Points on a hilly landscape, in no order, each with its height.
A climber steps from a point to the highest of its 2 nearest points, and stops where none of them is higher. Distance is the straight distance between rows; heights are no part of it.
sisok h=513: [ 85 110 161 150 219 118 132 216 158 111 145 171 155 124 110 175 135 111
  87 171 151 166 126 157]
fip h=86: [118 113  87 138 101 173 129 100 140  93 134 134 105 139 153 128 126 182
 116 135 105 141 142 130]
novu h=453: [110 172 147 179 132  76 130 153 125 140 124 126  75 139 160 100 201  86
 106 121 148 112 171 163]
Nul h=706: [162 140 156  89 158  90 126 200 122  75  68 114 142 107 111 186 126  94
  98 137  94 147 155 140]
Boko h=436: [ 89  87 105 109  97 147 130 116 119 136 116 123 157 190 172 115 103  89
 110 124 109  98 117 119]
Puda h=202: [172 150 167 102 105 113 160 100  84 136 113 122  90 111 109 119 106 154
 169 146 108 178 141 129]
Balen h=419: [106 160 122 145 102  88  97 145 116 131 131 104  66 167 123  85 197 106
 139 110 144 113 153 176]
Funod h=494: [150 105 131 141 139 138 168 151  74 141 136 126 183 176  96 150 161 117
 108  96 110 128  89 131]
rosi h=58: [ 98 160  75 120  96 185 126 143 145 124 189  72  84 143 145  33 106 158
 166  83 124 179 168 117]
nedi h=441: [107 120 180 135 181 111 119 198 118 103 139 156 111 125 126 186 144 138
  73 132 107 143 127 157]
Taf h=461: [126 152 129  70  71 124 107 128 119 106 133 156 101 125 114 117 109  81
 154 116 181 129 156 144]
vitom h=332: [140 100  88 110 176 135 144  76 140 155 127  74 168 196 139  85 121 106
 161 127 142 131 129  75]
zime h=429: [112 177 128  94  52 118 124 139 136 107 116 106  65 142  95 107 127  88
 177 126 185 133 187 127]
Buga h=602: [146 104 137 121 179 118 147 132 127 153 126 149 167  83 136 135  78  85
 105 142 128 120 129 141]
bunu h=282: [184 143 102 182 164 111  88 131 131 167 131 111 148  98 145 131 140  98
 150 158 146  79 111 114]
Mos h=339: [133 150 137 170 132  86  94 142 100 110  97  84 122 166 123 147 201 118
 126 142 160  95  92 131]
Seb h=457: [ 96  79 133 147 129 142 142 126 115 128 132 140 121 161 143 140 105 107
  85 138  88  83 133 152]
pimi h=568: [117 156 122 135 135 132 118  95 158 164 123 138 137 165 153 107 109 122
 146 102 120 125 123  99]
dibi h=583: [153 128 155  95 178  81 116 195 101  98  77  85 154 127 108 179 191  83
  86 105 110 118 126 134]
Tosa h=548: [159 144 107  90 131 109 153  72 155 195 144 145 175 145 157  88 103 112
 137 121 117 133  91 160]
Guse h=451: [113 155 118 159  82 115 132 113 111 117 141 110 108 174 121  80 154 127
 163 128 145 128 123 154]
tor h=503: [125 122 144  54  85 140 123  95 107 118 123 174 116  90 133 132  88  99
 130 123 161 107 119 113]
lof h=104: [140 117 127 137 152 148  64 132 135  97  94 135 126 115 157 175 162 186
 124 131  70 143 124 123]
nofe h=260: [218 127 114  97 184 145 149 123 112 113  97  84 156 123 136 106 134 143
 172 136  73 130 123  69]
gifi h=136: [127  37 150  93  84 151 133  92  82 119 129 147 104  67  99 163 140 192
 123 134 103 166 150 151]
dize h=582: [167 146 144 145 178 116 126 146 173 137 131 176 144 101 122 183 126  95
 122 205 108  71 129 124]
Suroz h=525: [148 132 145 162 195 134 108 163 199 135 137 166 153  96 103 223 134 154
 106 203  96 108 124 117]
fomi h=168: [159 120 126  94 139 139 138  72 137 140 164 181 138  55 136 120  96 164
 145 125 128 143  93 157]
Nal h=257: [160 165 118 156 143 135  96 103 171 167 164 167 126  84 142 130 126 119
 163 144 153  56 103 106]
tiguz h=480: [127 118 141 158 166 147  61 119 197 127 137 171 124 107 122 200 140 166
 126 158 101  90 119 116]
det h=411: [114  70 108  84  83 175 142 142  93  97 113 128 174 141 147 144 109 123
  92 142  88 109 106 124]
zera h=116: [138  60 124 118 118 149  84 115 150 105  98 175 154  88 122 183 176 195
 124 135  82 158 131  88]
melip h=274: [148  83 115 118 165 162 155 171 104 127 107 128 156 111 141 162 138  92
  95 139 104  52 137  61]
gon h=424: [ 90 155 122 137  86  85 105 139 137 142 120  65 106 143  96  78 129 106
 162  95 195 165 151 155]
vuvad h=469: [ 96 175 106 178 118  82  86 148 165 140  98  94 113 153 128  89 157 108
 150  83 185 145 148 125]
Genut h=239: [163 171 127 160 126 140 117  91 139 136 135 174 111  88 136 109 143 173
 168 139 134 114 106  93]
Sufub h=153: [147  76 121  65 124 143 156  74 169 133 159 195 174  51 120 159 121 186
 112 161 130 115  91 149]
zore h=541: [130 124 118 137 108 142 117 124 128 116 143 163 154 110 140 122 122 124
 123 154 142 102  87 160]
pode h=454: [ 88 146 140  82  92 147 131 144 164 117 169 218 168 117 162 125  77 123
 108 155 134 146 106 163]
Nos h=107: [ 95 133 155 154 145  91  95 118 139 107 113  91  81 132  93 159 141 125
 112 106 171 116 124 149]
Far h=185: [201 134 154  79 114 133 166  87  97 126 133 163 121  83 115 112 111 139
 165 141 116 135 109 139]
gud h=495: [123 142  63 120 127 120 127  74 171 167 152  94 179 133 174  61 100 117
 162 126 152 125  94 137]
sebe h=439: [160  87 116 138 176 104 104 154 112 146  68  38 178 168 109 143 183  87
 131 126 151 118 134  96]
Bifu h=519: [ 97 158 104 152 119 114  78 132 165 167 135 142 136 140 148  80 120 100
 155  83 189 107 116 107]
goduk h=524: [142 130 184 148 160  90 157 170 136 128 120 197 142 137 125 165 157  84
 104 180 120  86 139 141]
Retuf h=78: [120 101  60 111 109 176 159  74 156 124 145 122 155 117 173 141  98 206
 100 131 102 164  98 124]
resi h=34: [100 148  74 128  88 169 147 116 181 114 192 161  99 107 134  80 101 138
 122 112 119 139 149 189]
zigus h=230: [114 179 116 131  77 126 177  88 168 122 158 130  98  73  89  75  92 177
 157 118 138 163 130 144]
bul h=459: [129 130 100 181 133 106  81 109 163 152 155 118 130 118 116  68 135 112
 164 131 160  60 101 170]
giz h=489: [104 136 145 129  88 118 142 128  85 145 136 127 110 153 138 114 106 118
 126 136 122 146 143 158]
Tota h=305: [154 137 153 151 131 129 110 142  80 115 101 130 113 136 136 157 190 143
 134 138 120  91  92  94]
nadol h=425: [ 95 141 100 142  99 148 112 115 112  84 165  76  89 150 124  53 137 145
 167 117 164 127 128 113]
paguk h=547: [141  98 118  79 119 151 156  95  97 125 122 115 114  98 138 109  70  81
 131  99 190 127 137 103]
tiguf h=501: [141 117 144 110 145 111 124 169  87 116  72  66 134 165 118 140 150 100
 119 108 131 141 142 119]
vovuz h=596: [153  98 144  69 122 123 155 124  47 137 111 105 118 130 144  85 110  70
 138 120 162 133 141 113]
Zolat h=93: [147 124  99 134 113 173 106 123 126  68  84 117 113 132 154 145 151 158
 140 158  92 143 136  96]
Nid h=427: [142 104 107 149 148  96  95  88 140 174 123 103 162 147 109  76 151  95
 174 135 166  91  93 141]
Nuz h=354: [ 82 166 146 147 117  78 133 134 121 125 108  45  53 189 115 124 158 119
 122 112 158 164 167 116]
mifir h=478: [171 122 116 140 138 148 118 127 133 123 131 163 164 133 101 172 147 101
 139 121 177 108  94 128]
dap h=271: [ 62 150 155 130  93 135 112 127 132 138 150 132  59 133 112 145 110 187
 120  78 116 177 170 118]
moba h=26: [109 128 116 161 124 143 143 131 165 131 182 169  75 108 123  92 128 128
 121 112  97 119 186 197]
Gek h=120: [105 140 164 109 111 104 107 129  92  82  87  79  67 117 100 165 140 149
 119 132 142 148 131 131]
damiz h=306: [147 167 127 208 144  81 120 154 134 127 100 111 129 116 136 143 168 102
 135 168 181  85 116 116]
Sisil h=601: [101 127 138 157 166 123 126 156 180 140 146 184 168 144 121 160  97 106
  88 151 141 150 108 155]
Tufom h=94: [110  99 140 161 154 108 108  95 112 139 123  79 116 129 100 137 120 129
 131 105 176  85  91 110]
fikep h=155: [113 126 122 107  95 128 164  78 108 150 125 100 149 142 138 110  59 161
 129 131 104 169  99 111]
nizud h=567: [140  86 138 162 153 119 192 209  80 141 136 139 205 144  99 147 157 101
  68 106 107 130 132 147]
tole h=79: [ 77  91 102  95  74 184 121  88 126 122 158 103  94 132 130 111 134 196
 139 119 110 168 158 100]
Fonif h=483: [143 143 164 165 124  83 152 153  93 140 117 161 118 148 153 112 167  87
 119 162 116  94 146 171]
kifar h=458: [ 93 130  72 146 126 138 117  89 145 119 151  68 133 152 157  40  98 131
 163 133 156 122 113  96]
Lim h=261: [145  78 128 149 172 123 148 193  69 118  91  62 149 125 134 148 168  88
  81 118 123  69 139  80]
Labi h=381: [169  88  85 136 181 112 140 116 146 170  88  69 203 180 102 114 156  88
 154 133 140 118 126  90]
vod h=124: [102 167  88  83 104 135 147  63 201 138 138  94 116 153 124  50  95 143
 158 116 119 149 120 100]
kubo h=600: [145 137 163 103 142 128 148 181  98  95 106 115 112 131 126 174 100 114
  89 131  93 187 166 144]
suzab h=220: [174 177 166 156 146 100 163 113 112 131 102 141 109 109 129 115 133 149
 158 142 115 132 117 114]
sel h=521: [118 133 120 110 142 138 146 144 178 129 189 222 179 132 133 156 109 121
 115 153 143 150 100 180]
Dekez h=490: [105 149 132 155 145 141  79 143 183 149 151 180 140 112 164 177 111 132
 111 153 118  88 118  79]
Gik h=18: [126 125 154 156 145 122 122 114 164 117 176 196  73 125 106 147 160 153
 115 125 113 103 172 186]
gog h=246: [150 108 145 154 200 124 130 195  70 128 103  95 146 111 155 159 151 122
  71 107  78 116 130 104]
Lazu h=241: [ 97 163 123 154  95 140 156 101 175 135 166 175  92  82  99  95 113 153
 133  96 153 101 128 114]
benoz h=635: [147  79 124 165 199 140 151 167 117 157 151 142 182 118 124 160 119  95
  86 125 122 121 128 148]
gugan h=536: [126 135 159 122 134 110 132 157 115 145 112 153 139 148 124 147  99 103
 103 107 126 173 150 147]
nokad h=137: [ 95 158 110 104  73 139 180  77 143 150 142  88 121 179 130  78  85 142
 166 139 114 163 151 101]
gadu h=77: [137 118 185 151 157  92 136 122 115 139 104 129 145 119  84 150 107 115
 115 108 155 111 110 100]
sudos h=227: [206 134 130 101 164 140 119 140  94 110 100 108 144 112 127 140 135 149
 143 103  79 181 121 117]
dal h=396: [125 206 162 113  63  94 134 149 130 124 110 130  72 119 122 126 112 122
 163 140 138 169 178 140]
zadad h=299: [ 86 148 156 127 100 127 124 148 120 121 126  98  82 179  97 193 118 151
 113 107 119 191 164 136]
Babuf h=253: [ 71 181 158 164  95 120 123 141 154 125 147 139  55 108 118 101 122 158
 120  85 138 122 150 103]
tof h=440: [145 103 106 107 112 150 171 165  77 134 126 134 208 147 146 138 123  98
 101 121 123 131  87 126]
Mus h=132: [151  91 135 102 147 160 112 123 147 127 133 180 173  90 103 186 130 184
 119 136  86 148 103 119]
tizev h=44: [119 170  57 110  88 179 150 143 145 125 175 132  98 141 168  63  97 109
 134 102 135 166 172 154]
fudef h=389: [ 46 169 149 136  68  94 110 159 119 133 130  67  66 144 102 100 131 115
 125  92 171 140 173 139]
timid h=654: [167  98 159 105 150 115 160 138  73 138 116 135 141 116 133 114 104  83
 112 126  97 102 131 130]
Moke h=197: [175 120 117  87 143 159 161 134  89 112 116 112 183  92 130 148  83 160
 116 108  98 194  99 106]
venof h=384: [136 127 144 146 141  79  79 127 110 141  91 103 148 147 116 116 154  97
 156 124 145 104  99 167]
filib h=293: [185 128 125  91 168 124 147  76 116 129 110  78 144 162 119  79 125 133
 189 139 120 143 117  68]
tizu h=174: [131 127 121 122 130 144 130 113 121 135  98 113 155 115 149 137  85 180
 124 105 104 186  94  81]
lopiz h=143: [102  58 151  93  84 135 154  80 130 128 149 194 140  49 130 140 121 198
 103 152 103 145 120 144]
Gidem h=131: [127  89 168 119 116 125 118 105  85  90 118 108  86  79 106 164 130 191
 125 136 126 153 142 162]
Lodip h=496: [119 149 100 187 109 115  95 143 146 132 164 162 162 137 139 103 164 106
 142 156 161  86  93 192]
toliv h=527: [111 154  99 127 122 157  90 112 182 123 125 159 118 131 162 136 107 121
 128 124 128  97 134 100]
berif h=433: [ 85  88 177 136 138 141 125 169  96 106 139 177 130 131 139 165 135 138
  75 159 102  98 135 145]
tefa h=325: [ 85 142 145 108  91 130 135 129 104 108 119  59  44 188 109 164 157 132
 121 143 115 159 192 147]
Naz h=287: [149 105 142 125 127 169 141 135  86 115 116 156 125 121 139 160 150 124
 118 132 106  66 111  75]
fuv h=627: [159 130 109 118 147 131 141 110 161 152 125 143 173 151 140 143 106 125
 128 118  86 140  96 148]
timu h=71: [ 81 117  66  98  94 195  93  98 161 113 162 102  80 135 143  66 124 174
 153  93 118 134 149 107]

Call two points neighbours if one is among the 2 nearest of the other. Go from one point of each pair to the other, from neighbour to neighbour, staying as high as possible. Name the lowest point that can't be avoided.
benoz / Sisil => det
Seb / zore => berif
fuv / Guse => nadol
zore / Sisil => pode
dize / fuv => tiguz
timid / benoz => Buga
